Each row is a point on a tangle of strands that fork and nearly touch. The rows are in no order.
Points whose rows are less than 64.2 apart are linked; no others are. Some points are linked to none.
k_225: [ 12   1   4  12  25 -17  -3 -11  -9   0  -7  10  -8  -9 -12  28 -14   1
   0  -2  10 -19  -4   1  -5   1  20   2  -7  13   9  -1  -3 -27  -6  -4
  -9  17 -24  11 -32   1  -3  12  -8   5  -5  18]
k_936: [-17  13 -10  -4  -2  14 -11  -3  15   1   4  -3 -14   3  -2  10  -8  -6
  12  -2 -15  -9   2 -18   9  -9  -4   1 -19 -13   1  -5  -5  14   3   9
  -2 -12  -9   0   7 -13  10   4  14  -2 -23 -14]
k_359: [-25 -13   3  -8   9 -24  25  15 -10   7 -19  -8   0  -5  -9 -12 -15   6
 -42   6  -6   8 -14  19  -7  17  -3   4  24   9  -7  17  17  -9  -1   6
   3   9  13  17  -5  19 -10   3 -16   8  -3  28]
k_812: [ -1  -3   9  -2 -15 -17 -20  -1  10   2   6  10  11 -20 -14   7  30  21
  10  -4  16 -20  -1 -16   1 -15  24  11   7 -19  15  -9 -19 -14 -26 -12
  -4   5   8   1 -15  -1   8  16  -1 -12  12  10]
k_252: [  5  -6  -3   6   5  -4  -4  -1 -11  -1   0  16  20  -2  22  11   9 -13
  15 -23   2 -16  19 -13  14  -7  33  -4   8   0  16   1  -1  -3 -11 -21
   5  -5 -15 -12 -20   6   0 -15  -8   6  15  15]
k_542: [ -3 -15   1   3 -24   0 -32   6  26  23  19  -7   5  -5   2   5  24  12
  30  -6 -14   4   4 -15   0  -8  14  -6  10 -25  21 -20 -18  -4 -24   0
 -12 -20   6  -1  -1  -9  18  13   8 -22   4   1]
k_462: [  7   6  -6   1   1   5   1   5  -9  -7  -3  11  10   6  15   1  -1 -12
  12 -10  10  -8  16  -8  15  -7   6   1  -9   3   4   1  -2   5  -7 -14
   5  -3  -7  -8  -1  -2   3 -16   3   2  11  -8]
k_428: [-53 -14 -13  -3  -9  13  14   4  20 -17  -2  -8 -13  -6  11  -4  23 -13
  -9   0 -30  -6  16 -26   5  -7  -9   6 -10 -18   4  -3  -3   5   7  13
  11 -27   6 -15  -3   0  15  -1   7 -12  -8 -11]
k_151: [-19   7 -13 -23   0  36   4  -5   0 -17   8  -1 -13  -9   0   2  25   1
  12   1 -13  -6  11 -21  19  -3   1   1  -7  -8  -9 -10   2  23  19   7
  -4 -18  -1 -19   8  -9 -10  -1   6   6 -14   0]
k_25: [  5  -1   2 -15   6  12  -3   4   0   9   4  -8   6   3  -2  -3  12  14
   1  -9 -12  15 -13   4  -6  11   0   3  15 -10 -22  11  17  -7  12  10
  -9   4  11  14  16   9 -10   2  -4  15 -17   5]
k_96: [-30 -15  -1  15   2 -14  38  -3   9 -17 -15  -8 -10   4  11  -5 -23 -26
 -28   2  -9  -5  22   3  -8 -10 -13   0  -6  17  10   0 -10   2  -1  -1
  17 -15 -10 -20 -18   3   5  -9  -4 -17  14  -3]
k_217: [ -7   4  -8  -5   6  18 -26  -4  14   4   4   3  -5  -4  -4  22   0  -2
  32 -13 -10  -9   3 -23  10  -7  11  -1 -18 -12  -1 -12 -13   7  -3  -1
 -16 -18 -17  -5   5 -14   6  10   8  -9 -21  -6]
k_338: [  1 -13  21  28  -1 -19  11 -15 -14  -1  -7   6  15 -13  28 -12  10   0
 -18  -2   5   2   2   7 -25   5   7  -2  35  12  10  21  14  -7   5   0
  26  10  -2  -1 -12  25   4  -7 -18  11   9  10]
k_629: [ 11  19   3  12   3   7  -5 -26   4   7  12  -1 -19  10   0  14 -24  -4
  -1  16  -6  -4 -17   0 -14   0  -5 -14 -21   3  -2  -6   0  11   9  13
   4  13 -17  13   1  -7  -3   4   7  26 -22 -12]
k_85: [-19   4  -1   1 -23  -4  10   8   8 -15   6   5  -1  -3   7 -17  37   6
 -12  17  20 -15  11  -5   0 -11 -16   3  -6 -17   0   4  -9   5  -7   4
  23  -6  27  -8  -4   7  14  -6  -3  -7  21 -24]
k_927: [  2   5   7   3   0   7 -26 -21  14  11  16   2 -18 -15  -6  30  11  13
  20   7  -6 -27 -11 -18  -5  -7  19  -4 -12 -16   0 -18 -15  -4  -3   9
  -9  -2 -12   8 -13 -11   0  24   3   8 -22  -1]
k_265: [  6 -13  -2  -8 -15  21  -3   2  11   7  17 -11  -1   7  12  -8   5  -2
  19  -1 -20  22   3   4   2   8  -3 -11   9  -2   0 -23   7  15   9  -1
  -9 -17   3  -7  18  -5 -13  -8   7  -2  -1   0]
k_550: [  6   5   6  13  14   5  10   2 -10  -2  -7   0  10   5  18 -10   2   1
  -7 -13  -6  15  -6   4 -14   1 -14   5   3  -5 -14  38  20  -8  19  16
  14  10   6  14  17  17  11  -9 -10  19 -12 -13]
k_696: [  3  24   1  15 -13   2  -2 -14   6   3  11   2 -16  11   5   0 -20  -5
  -7  23   2  -9  -9  -3  -3  -6 -10 -13 -22  -3   9  -6  -3  19  -2   7
  16   8  -6   7  -2  -7   8  -7  10  14  -7 -23]
k_746: [ 23  10  -4  -1 -24   0 -19   9   6  14  16   0   1  10  -1  -8   2   8
  15  15  15   6  -8   6   6   1  -8  -8  -6  -8   6 -19  -9  10 -17  -8
  -5   0  14   4  12  -9   0  -2  11  -9  16 -15]
k_221: [  1 -12  10   9   2  -2  26   0 -12  -9  -9  -3   3   0  14 -15 -14 -10
 -17  -3  -5  19   0  14  -9   6 -12  -2  14  25  -5  11  11  -2  14   3
   8   5  -1  -4   7  11  -8  -9 -10  10   2   8]
k_783: [  3   6   5   6   6   0   1  -1   1  12   0  -7   0   9   3  -6 -12   5
 -10  -4 -11  18 -21   9 -21   9 -17   3   6  -5 -13  26  19 -10  16  21
   5  13   5  27  18  11   3   0  -3  21 -25  -5]
k_229: [ 38   7  -2  -3  -5   0 -14  -2  -6  14  14   2  -6  14  -7   2 -25  -5
   5  19  16   7 -23  18  -5  16  -9 -15 -11  12 -10 -14   1   1   1  -6
  -9  14   3  14  16  -9 -21  -1   9  16   0  -6]
k_881: [ 15  22 -23 -26   7  29  -5  -4 -27  -6  12  15  -7   7   2   4  16  -1
  12   1   6 -17   9 -11  25  -4   5  -5  -9  -3 -20  -7   2  23  10  -9
  -2  -2  -1 -13   8 -12 -19  -9  -1  24   0   1]
k_148: [  4   7  -8  -5   2   2   5   8  -4 -22 -11   5   4   6  -4  -6  -1  -9
   6   2  25  -6  19   3  14 -10 -12   8 -16   7   0  -3 -11  13  -9 -14
  -1  -5   3 -18   8  -5   7  -9   8 -17  20 -20]
k_200: [  7  -7  19  22  -2  -8   9 -15   6 -16 -10   5  11  -5   5  -1  -4  -3
  12 -11  16   5  22   8 -10 -13  -4   4  -1  11  10   4 -14  -3   0  -6
   5  -2 -12 -19  -2   1  14  -5  -1 -32  16  -7]
k_760: [ 24  -3  17  17 -27  -4  12  -4 -13  -2  10   6   5   6  25 -24   6  -4
  -5  23  18  15   1  14 -10   7 -16 -17  11  12   5   1   3   9   6  -8
  24   5  15  -3   3  11  -7 -18  -4   5  25  -9]
k_874: [-39  -8  -3  -7  -7   7  -3   4  19 -10  -3  -1   3 -13   2   2  32   2
   7  -8 -16 -12  16 -27   9 -16   7   7   1 -23   6   4  -8  -4  -3   6
   6 -17   6 -10  -6   1  22   4   3 -14  -8  -6]
k_199: [-12  -9   5   4  -5   0  -2   0  12   5   1  -5   6  -5  14   1  11   1
   3 -11 -17   1   3  -8  -2  -1  11   1  15  -7   5  -3   5  -4  -2   1
   2  -6  -2   2  -6   8   3  -3  -3  -1  -6   6]
k_990: [-13 -20 -19 -18 -11  -6  -2  37  20  11  -4 -17   8  23 -12 -20 -10 -10
  -7  -5 -15  28  -6  16   6  12 -21  -3   0  -9  -1  -7   9  -6 -11  -2
 -11 -17  26   2  23  -7   6 -11  14 -18  11 -11]
k_530: [  6 -19   0   4   3 -29  -4  18  -8  24  -7   2  12  -4   5   0 -18  -7
 -19  -5  -2   2 -22  15  -6  18  21  -6  22  17   3  -3  13 -16 -13 -17
  -4  11   5  16 -10   9 -14  -4 -11  11  15  22]
k_325: [ -2  22 -15 -29   1  32 -12  -7 -12 -10  13  10 -12 -12 -13   5  34  15
  16   5   3 -21   6 -22  19  -9   4   4  -3 -11 -19  -7  -4  21  10   3
  -6  -7   3 -14   8 -14  -7   8   2  12 -10  -1]
k_84: [ 16   1   5  -7 -13  -2 -21   8  17  15  11 -14  -2  -2 -29  -7  10  29
  10  13   7  23 -23  14  -5   7 -19   6   3 -13  -5 -11  -9 -14  -6  10
 -25   1  19  15  24 -10   1  23  11 -21  -1  -6]
k_970: [ -4  -1   4  -9   6 -11  -7  10   2  14  -6  -6   3  -5 -17   2   5  15
 -13   0  -3   0 -21   6  -5  11   8  10  10 -10 -11   8  10 -19  -2   4
 -10  12  12  25  -2   8  -7  10  -3   3 -10  12]
k_681: [  8  -3  -6   3  -9   1   0  16   0  14   6   0   9  19  27 -13  -9 -14
  -1  -3 -10  16  -8   4  -1   6 -10 -10   2  -4   0   7  13   3   0  -4
  10  -3   9  13  13   6   1 -19   0  20   3 -12]
k_677: [ 10 -10  -7 -17   3   4 -12  13  -2  -6  -7   6  27  -2  -9  -1  23  12
  23 -22   8   5   7  -2  15  -1  17   6   7  -7  -4  -3  -3  -6 -11 -18
 -21  -2   8 -12   8  -2   0  -2   0 -14  18   2]
k_598: [-25  -1  -6  -8   6  27  21  -9   0 -27  -1  -4  -6  -8   9  -3  29   1
   1  -3 -15  -1  17 -18  10  -1  -6   9  -3  -6  -6   4   6  10  23  14
   6 -13  -3 -17  -2   6  -2  -1  -6   1 -11   1]
k_958: [ 21 -10  11   8 -12  -5  13   4 -26  -7  -3  14  17   3  31 -24  17  -8
  -6   5  16   8   4   7  -7   8  -2 -11  17  10  -2  15  12   1   6 -15
  21   7  17  -3   0  19  -9 -22 -14  18  27  -1]
k_517: [-13 -28   2   1  15 -33   7  28 -11  20 -18  -5  16 -10   0  -9 -17   1
 -33 -10  -8  10 -22  20 -10  19  18   0  26  16  -3  15  21 -14  -7  -3
  -2  14   8  11  -3  14  -4  -2 -15   2  13  31]
k_387: [ -4 -19  -1   6 -12 -18 -26  21  22  37  10 -15  11   4   2  -1   5   9
   4 -10 -23  13 -16   5  -8  10  10  -4  17 -20  10  -8   5 -23 -14   1
 -11  -8  15  21   1  -1  10   6   4 -10   1   3]
k_817: [-17  -8 -22 -28  -6   1   0  28  15   3  -6 -13  -2  18 -15  -9 -23 -18
  -8   0 -11  10  -4   4  17   8 -11   0  -6  -2  -1 -19   4   4 -10  -8
 -13 -15  11   0  15 -11  -9  -8  17  -6  -1  -4]
k_455: [-10 -18  -4  -8  -9  15  11   4  10 -10  -3 -10  -1   2   7  -9  -1  -9
   8  -5 -13  19  15   0   5   4  -6  -1   2   5   2 -19   1   9   7  -5
  -8 -19  -1 -17   9  -2  -9  -9   6 -18   6   0]
k_658: [ 24  11  12  12 -28  -5  -4 -10  -1   6  14   5  -1   4   7 -12   2   7
   3  26  21   2  -4  10  -5   1  -8 -14   2   2  10 -10  -6  11  -7  -4
  15  11  10   3  -2   1  -5  -7   2  -2  17 -10]
k_159: [-27  -2  -6   5  11  -7  32   3  -1 -22 -15   2  -4  -1   5   1  -4 -21
 -19  -3   5 -14  28  -3  10 -10  -4   7  -9  10   9   9  -4   2  -2   1
  15  -8  -8 -18 -24   4   8  -7  -6  -8   9   0]
k_520: [  9  -4 -10 -16   1  19 -14   8   1 -14   0   5  20   2  -1  -7  31  19
  32 -18   6  12   9  -8  12  -7  -1   6  -1 -18  -9   2  -6   4  -4  -6
 -16  -9   9 -16  23   0  11  -2   3 -14  11 -13]
k_822: [-35 -20 -13 -11  23  -9  38  30 -12 -10 -23  -5   6   9   6 -15  -5 -12
 -38 -10 -14   3   0   8   1   9  -9   6   4   4  -8  26  20  -7   1  11
   8  -5  14   2  -5  18   3  -9 -18  16   4  10]
k_804: [ -7   0   2   4  28 -27  11  18 -21   5 -23   8  11  -5  -3   0  -3   1
 -28 -13  10 -13  -2   5  -1   0  18  11   3   1   3  34  11 -14 -10   2
  12  19   3  12 -24  14  14  -2 -20   8   6  16]
k_541: [ -5  10   2  -4  -5  -8  -7  -4   0 -10  -2  13   5 -14  -9  10  20   7
   8  -6  19 -25  15 -14  10 -17  18  11  -3  -6  11  -3 -15  -4 -17  -9
   2   5  -2  -9 -19  -3   9   6  -1  -9  10   6]
k_553: [ -4  20 -11 -11  29  11   9  -7 -13 -12  -3   1 -18   3 -19  17 -19 -11
  -5   1   2 -15  10  -7  19  -2  -2   9 -19  11   2   2   0   4   8   7
  -5   1 -25  -3 -14  -9  -1  11  -1   8 -23  10]
k_461: [  2 -13  25  38  -1 -20  10 -21   2  -7  -8  -2   5  -8  10  -1 -22  -6
  -6 -11   0  11   8  15 -20  -9  -4  -4  12  25  10  11  -4 -13  10   0
  10   5 -21 -12  -6   3  15  -5  -5 -23   7   2]
k_659: [-16   6  12  23  -7  -8  11 -18  20  -8  -7 -12 -13   1  -2   2 -21  -6
  -7   4  -7  -1  11  -1 -12 -17 -11   3 -12  -2  12   0 -15   1   1  10
  13  -6 -15  -7  -7  -6  18   1   8 -26  -6 -15]
k_984: [  5 -17   3  -1 -15 -18 -13  17   9  27   6  -7  11   0   3  -6  -5   1
  -6  -1  -7  12 -17  13  -2  15  11  -7  23   2   4 -14   8 -13 -13 -13
  -8   0  15  13   1   3 -10  -4   0  -4  13  12]
k_756: [  9  19   7 -10   9   4   8  -3  -3 -18 -10  -6  -4  -3 -31  -3  -4  15
  -8  13  22   0  -2  10   1   0 -21  20  -7   5 -13   5  -4   2   8   9
 -10  12   3   0  15  -3  -2  12   7 -12 -10  -5]
k_851: [  5  -7 -17 -17  20  -9 -10  27 -11   3 -15  10  20  -1 -15   8   6   0
   4 -23   5  -9   0   1  22   2  26   9  -1  -2  -1   3   2 -14 -16 -20
 -17   4   1  -2  -9  -3  -2  -3  -5  -5  18  14]
k_122: [  9  11   2  11   3   8  -6 -24   8  -3   8  -2 -21   6 -14  18 -35  -5
   5  15  -3  -5  -8   3  -6  -1  -3 -11 -26  12   6 -24  -9  16   6   3
  -9   3 -25  -1  -1 -19  -8   8  15   5 -16  -8]
k_607: [ 12   0  -1 -13  17   9  15  -4 -14   0  -1  -5  -4   4 -11   7 -23  -6
  -4  -4  -2  10  -3  11   1  12  -1   1   3  22 -11  -1  10  -2  12   3
 -15   7 -12   3   4  -1 -23   5  -5  15 -15  21]
k_453: [ -2  13   1 -18  -3   8 -20 -12   0   8  15   4 -19 -16 -21  19  21  16
   6  17   4 -28 -14 -14   4  -3  13   4  -4 -12 -11 -12 -10   0  -2   5
  -7   6   6  11 -10 -11 -14  24   3  13 -17   6]
k_623: [ 16  32  -4 -10   6  17  -5  -8  -8 -15   1   5  -9   0 -16   3   2   9
   6  14  23 -14   0  -4   9  -6 -12  10 -17   1 -10   0  -7  15   5   2
  -6  11  -4  -4  10  -9  -3   6   8   5  -9 -12]
k_514: [  1  33 -20 -16  21  11  -6   0 -15 -12  -1  10 -14   3 -17  13  -7  -6
   2   3  13 -26   9 -12  23  -9  -5   9 -23   4  -5   0  -4  11   1  -3
  -3   4 -12  -4  -2 -15   3   4   6   9 -10  -5]
k_673: [  7   4   4   5   5   2  -6  -6   5 -19 -10  10  14  -3  -3   5   6   4
  28 -16  23   0  23  -7   6 -17  -1  12 -12  -3   6   1 -20   4  -9 -11
  -6  -6 -10 -20   7  -2  17   4   2 -30  10 -12]
k_957: [-23  -2   5  12 -14  16  17 -15  12 -12   9  -9 -13  -7  20 -11  20   2
  -6  11 -21   4   5 -13  -7  -1 -12  -1  -2 -12   4  -4   5  16  17  18
  16 -12   4  -9  -1   7   0  -3   0   4  -9  -8]
k_134: [ 20   2  -5   4 -21   3 -13  14   6  25  20  -5   6  19  17 -13   7   2
  14   7  -1  19  -7   8   1   8 -12 -15   2 -13   6  -4   6   6  -6   2
   5  -5  19  14  16  -1   3 -10   7   5  11 -14]
k_397: [-44  -4  -5   0 -21  13   9  -6  18  -4  10  -7 -25 -11   7  -2   9  -8
 -10  15 -30 -10   8 -23   6  -7  -1  -3  -7 -13  11 -19  -5  22  10  12
  13 -22   3 -10  -7  -8   5   2  12  -2 -13  -6]
k_336: [ 14   7 -12 -29  10  16 -22  11   0  -5  -3   1  17   1 -22  -3  30  29
  19 -13   2   7 -11  -7  12  -3  -3  12  -1 -23 -22  10  -1  -6  -2  -1
 -27   3  16   0  26  -5   5  10   2  -2  -1 -10]
k_869: [ -6 -15  17  14   7  -4  20   4  -6 -11 -11  -4  13  -6  14 -15  13   5
 -14 -12   0  18   3  14 -18   4 -13   7  16   4 -11  28  17 -10  18  12
  12   5  10   0  10  19   9  -8 -14   0   3  -3]
k_131: [  3   8  -5   0  25  -1   5 -13 -10  -4   1   4 -18   1 -13  28 -25 -12
  -3   4  -1 -16   4   0   7   1  12  -4 -13  20   7 -11  -4  -6   0  -2
  -7   7 -29   2 -29  -9  -8  12  -4  14 -14  17]
k_205: [-13 -17  -6 -16  23   1  17  18 -10  -4 -16  -4  14  -3  -3  -5   7   4
 -10 -23 -16  11   1   5   6  11  12   7  18   1 -10  18  20 -10   8   3
  -9  -1   4  -1  -2  12  -3  -3 -13   6  -3  22]
k_647: [ -8 -11  -2  -2   0  14  27   1  -2 -14  -4  -8  -4   6  13 -12 -11 -16
  -8  -2 -14  17   7   3  -1   6 -16  -2   1  15  -2  -4   9  10  16   3
   3  -9  -3 -10   9   4 -14 -11  -2   5  -3   3]
k_725: [ 14  -7  -4 -15   8   6  -2  -3 -19   9   7   7   7  -3   8  12  14  -2
   6 -10  -2 -11   7  -1  10   8  31  -5  20   7  -5  -5   6  -2  -1 -14
  -5   2  -5  -4 -18   5 -23  -2 -13  20   5  29]
k_728: [ 19 -11  22  37 -15 -12  -8 -23   5   7  11  -2   1  -2  14  -1 -17  -2
  12  -1  -2  16   4  13 -18  -4   1 -16  11  21  18 -10  -7  -6   2  -4
   5   4 -19  -6  -3  -4  10  -4   2 -17  12   1]
k_311: [ -6  -5  13  23  15 -31  10  -7 -16   6 -16   6   9 -10  14   0  -6   2
 -31  -3   5  -9  -6   6 -21   3  15   3  25  12  11  29  12 -14  -5   2
  19  19  -6  11 -26  22   7  -1 -21  15   2  18]
k_281: [ 25   9 -23 -29  18  10 -30  15  -7  10   2   2  10   3 -29   9  16  16
  14  -7   9  -5 -24  -1  14   6   4   8  -7 -18 -29  -1   0 -15  -7 -11
 -33   5  12   8  21 -11 -16  14   4  10   2  -5]
k_43: [-26 -10 -15 -21   3  -1   3  19  19 -11 -22 -13  -6  10 -27  -5 -23 -13
  -8  -1  -6   6  12   4   8  -3 -17  11 -10  -2  -2 -12 -10   1 -10  -4
 -16 -20   6 -13  13 -10   7   3  21 -36   1  -5]
k_481: [-21  14   3   8  -9   8  20 -16  -1 -10   7  -2 -15  -6  19 -11  15   1
 -22  21  -9  -6   1 -12 -10   0 -13  -2   1  -9   0   7   8  18  14  14
  29   3   7   4 -10  14  -6  -6  -7  24 -11  -7]
k_371: [-12  18  -2 -21  -7  24 -20  -8   5  -2  14   4 -20 -15 -19  10  28  17
  13  13  -3 -21  -9 -23  12 -12   5   7  -6 -18 -12  -8 -10  15   4  15
  -6  -7   4  -1   9 -16   1  22   8   7 -23  -5]
k_408: [ 32  11   0  -2 -19  -4 -10  -2 -10  23  15   3  -3  18   6 -11 -17  -7
  -5  28  14  14 -27  15 -13  21 -13 -25   3   3  -9   1   8   6   4  -3
  14  18  16  23  11   5 -19  -6  -3  25   1  -6]
k_876: [ 10  26  -4  10  -9   4  11 -12 -13  -5   6  12  -9  13  17  -8 -19 -18
 -15  28  10  -7  -6  -5   0  -3 -15 -19 -21   5   4   6   1  26   4   0
  28  12  -1   4  -3  -1  -2 -17   2  32   2 -22]
k_577: [ 15  -8  13  10  -5   0  10 -15 -22   0   2   9  12  -6  32 -12  18   1
  -6   2   4   6   3   2 -15   9  10  -8  33  10   1  14  15   2  10  -8
  17   9   4  -1  -7  25 -15 -13 -16  24  11  13]
k_396: [ 30 -13  15  23 -22  -5 -20 -14   6  17  23  -2   3   0   9   2  -3  10
  27   1   3  18   1  16 -12   3   4 -17  11  11  16 -24 -10  -3  -5  -5
  -9  -1  -8  -3   5  -9  -1   1   7 -20  15   3]
k_327: [ 13   7   5  16  -1  -7   3   2  -7   9  -2   5   5  16  20  -5 -26 -16
  -8   2  -2   9 -10   6 -10   1 -11 -10  -6  10   2  16   9  -4   1  -1
  14  12  -3  15   5   5   6 -12  -1  22  -3 -13]
k_884: [ 12   6   9   2 -16 -12 -11  11  11  16   6 -11   3   5 -20 -16   7  25
  -4  14  14  24 -17  22 -11   5 -28   4   5 -13  -5   8   0 -11  -1  15
  -3   8  27  20  20  -2  11  12   4 -18   4 -10]
k_321: [ 16 -17   9   2   5  -5  -6  -4 -11   3   1  11  23 -10  14   7  16   2
  14 -21   2  -5   7   0   2   5  36  -2  26   6   8  -1   5  -8  -2 -17
  -6   2 -10  -9 -13  10  -9  -5 -13   4  13  27]
k_30: [ 24  13 -10 -12   9  10 -10  -9 -21  10  11  13  -1   6   6  15   7  -4
  12  -2   6 -20   1  -6  10   2  19  -7  -3   2 -13  -2   0   4   0 -11
  -1   8  -8   2  -7  -2 -16  -4  -5  27   0   6]
k_488: [-11  -1   6   8  18  -4  29   0  -1 -19 -20  -9  -2   4  -9  -3 -27 -13
 -15  -9   2   8  12  12  -6  -5 -22  12 -10  16  -5  19   0  -4  11  10
   2  -2 -12  -9   6   1   8  -2   0 -15  -8  -4]
k_766: [ -8  18  -2  10  -1   9  29 -17 -12 -19   1   6 -15   1  13  -9  -7 -13
 -22  22   4  -8   6  -7   1  -3 -18  -6 -15  10   4   8   2  24  14   7
  28   7  -2  -7 -11   4  -7 -11  -3  23  -3 -12]
k_940: [-14  -7   6  -1  12 -23   5   1  -5  15 -10  -8  -7 -11 -16   4 -11  12
 -32   7  -4  -2 -21  10 -14  15   8   7  18   3  -6   8  11 -21  -1   8
  -6  15   2  28 -14  12 -13  15 -10   9 -16  28]
k_286: [-18  -8  -4 -11 -23  -8 -26  15  20  12   9   2   6 -12  -8   5  26   9
  10  -3  -5 -17   1 -23  11 -13  20   5   7 -24  15 -14 -17  -9 -30  -9
  -4 -10  17   2  -9  -7  15  11   6 -14   6   1]
k_7: [ 23  -2  -2   2   3   2 -17   1   3  12   8   1  -1   8   0  14 -18  -5
  20  -3   3   3  -9   9   0   6   5  -7 -10   7  -4 -16  -3  -5  -5 -10
 -18   1 -10   8   8 -10 -11   1   9   2  -2  -3]
k_61: [-23  -5   6  19 -12  -5  29 -18  15 -13  -2 -14 -21   4   9 -11 -25 -15
 -23  14 -16   4   9   2 -12  -8 -18  -5  -9  10  13 -10 -11  13  11   8
  19 -13  -9 -16  -6  -4   3  -6   6 -17   5 -10]
k_388: [-22  -8  -3  -3  14   3  18  -1  12 -20 -24 -12  -7   4 -18   3 -27 -14
  -3 -10  -6   9  21   3   1  -5 -16  10 -10  10   0  -3  -9   1   6   3
 -10 -17 -14 -19   4  -5   5   4   9 -35  -9   3]
k_628: [-17  10  -1   8  -8   8  -2 -11  19  -8  -3  -9 -20   1 -10   3 -21  -7
   4   8  -9  -2   9 -10   0 -13 -14   2 -23  -5  11 -13 -14  20   1  10
   2 -17 -12 -14   3 -15  11   5  19 -24 -12 -17]
k_810: [  5 -10   2  -7 -20  16 -19   0  16  12  18  -6   0  -3   6   1  21   9
  28  -2 -12   9   4  -7   5   0  11  -8   9 -15   6 -24  -8  11  -8  -1
 -13 -18   4  -6   8  -8  -2   4   8 -13   2   0]
k_602: [  4   4  -9 -12  13  14 -30 -11   1   9  14   9 -10 -10  -7  35  17   4
  31 -10  -2 -30   0 -21  11  -5  25  -2 -15 -12 -11 -16 -14  -2   0  -4
 -16 -11 -15  -4  -8 -17  -5  18   0   8 -16   6]
k_26: [ 14   0   4  13  -2   2  -8  -9   8  -1   2  -5  -9  11  -7   6 -36  -9
  14   1   0  11   0   9  -6   0 -10  -6 -15  18   7 -17  -9   4   1  -4
 -11  -3 -20  -3  10 -14  -2  -1  15 -17  -3  -8]
k_222: [  8  -6  -6  -3  30 -16   0  21 -23   7 -19  12  18  -3  -2   5   1  -1
  -6 -26   4  -7  -2   5   7   4  28   8   5   4  -1  23  12 -15  -7  -9
  -5  13  -3   7 -16   7   3  -4 -15   7  12  22]
k_802: [  9   7  12   6  15   3   9  -5   0 -18 -13  -6   3   1 -16   0 -17   5
   5  -7  15  11   6  13  -4  -4 -19  14  -9  13  -8  12  -4  -5  11   8
  -9   6 -10  -4  16  -3   7   5   3 -20  -8  -9]
k_103: [ 23  11   6  13  -6 -14 -11  -9  -9  18   6   8   1  10  12   0 -15  -3
  -6  16  10   0 -22   7 -20   7   1 -14   2   4  -2   9   7  -7  -4  -1
  13  24   3  25  -3  11  -4  -3  -5  25  -1  -6]
k_196: [  9   9  16  15  14 -18   6 -11 -10 -10 -14   9   4  -9 -10  12  -5   7
  -4  -5  22 -13   7   6  -5  -8   9  12  -4  11   8  13  -6 -16  -5  -1
   2  20 -13   2 -20   3   9   7  -7  -9   4   6]
k_573: [ 11 -16   0   3 -10 -16 -29  19  18  35  12 -12   5  -2 -15   0   5  19
   7  -2  -8  22 -29  17  -9  14  -1   1  10 -15   0  -6   3 -29  -8   5
 -23   2  20  26  13  -5   1  16   6 -14   3   3]
k_258: [ -8  12   9   6  10 -12  18 -10  -8 -20 -11   9   1  -9  -7   8   5  -2
 -10  -1  24 -22  24  -2   7 -16   7  13  -6   7  11  11 -11  -2  -6  -2
  14   8 -10 -13 -27   3  11   0  -8 -10  10   4]

Follow the links from the first point to the second, and from the first to the third. Name the last point that the two ways share.
k_338; k_428; k_151: k_957
k_970; k_927; k_553: k_258
k_30; k_26; k_812: k_325
k_217; k_990; k_359: k_258
k_728; k_217; k_103: k_325
k_874; k_30; k_122: k_957

A fork is a point with three links. Follow the links from the first point to the second and name the forks in between, in order.
k_681; k_673: k_957, k_325
k_623; k_628: k_258
k_577; k_397: k_957
k_881; k_577: k_325, k_957
k_598; k_869: k_325, k_258
k_453; k_462: k_325
k_7; k_541: k_957, k_325, k_258
k_131; k_598: k_258, k_325
k_810; k_766: k_258, k_325, k_957

A fork is a point with three links, a tip a point with one. Leave the first point through the second and follow the links. Name the first fork or tip that comes.
k_103; k_327: k_281
k_25; k_970: k_884
k_327; k_103: k_957
k_396; k_728: k_325
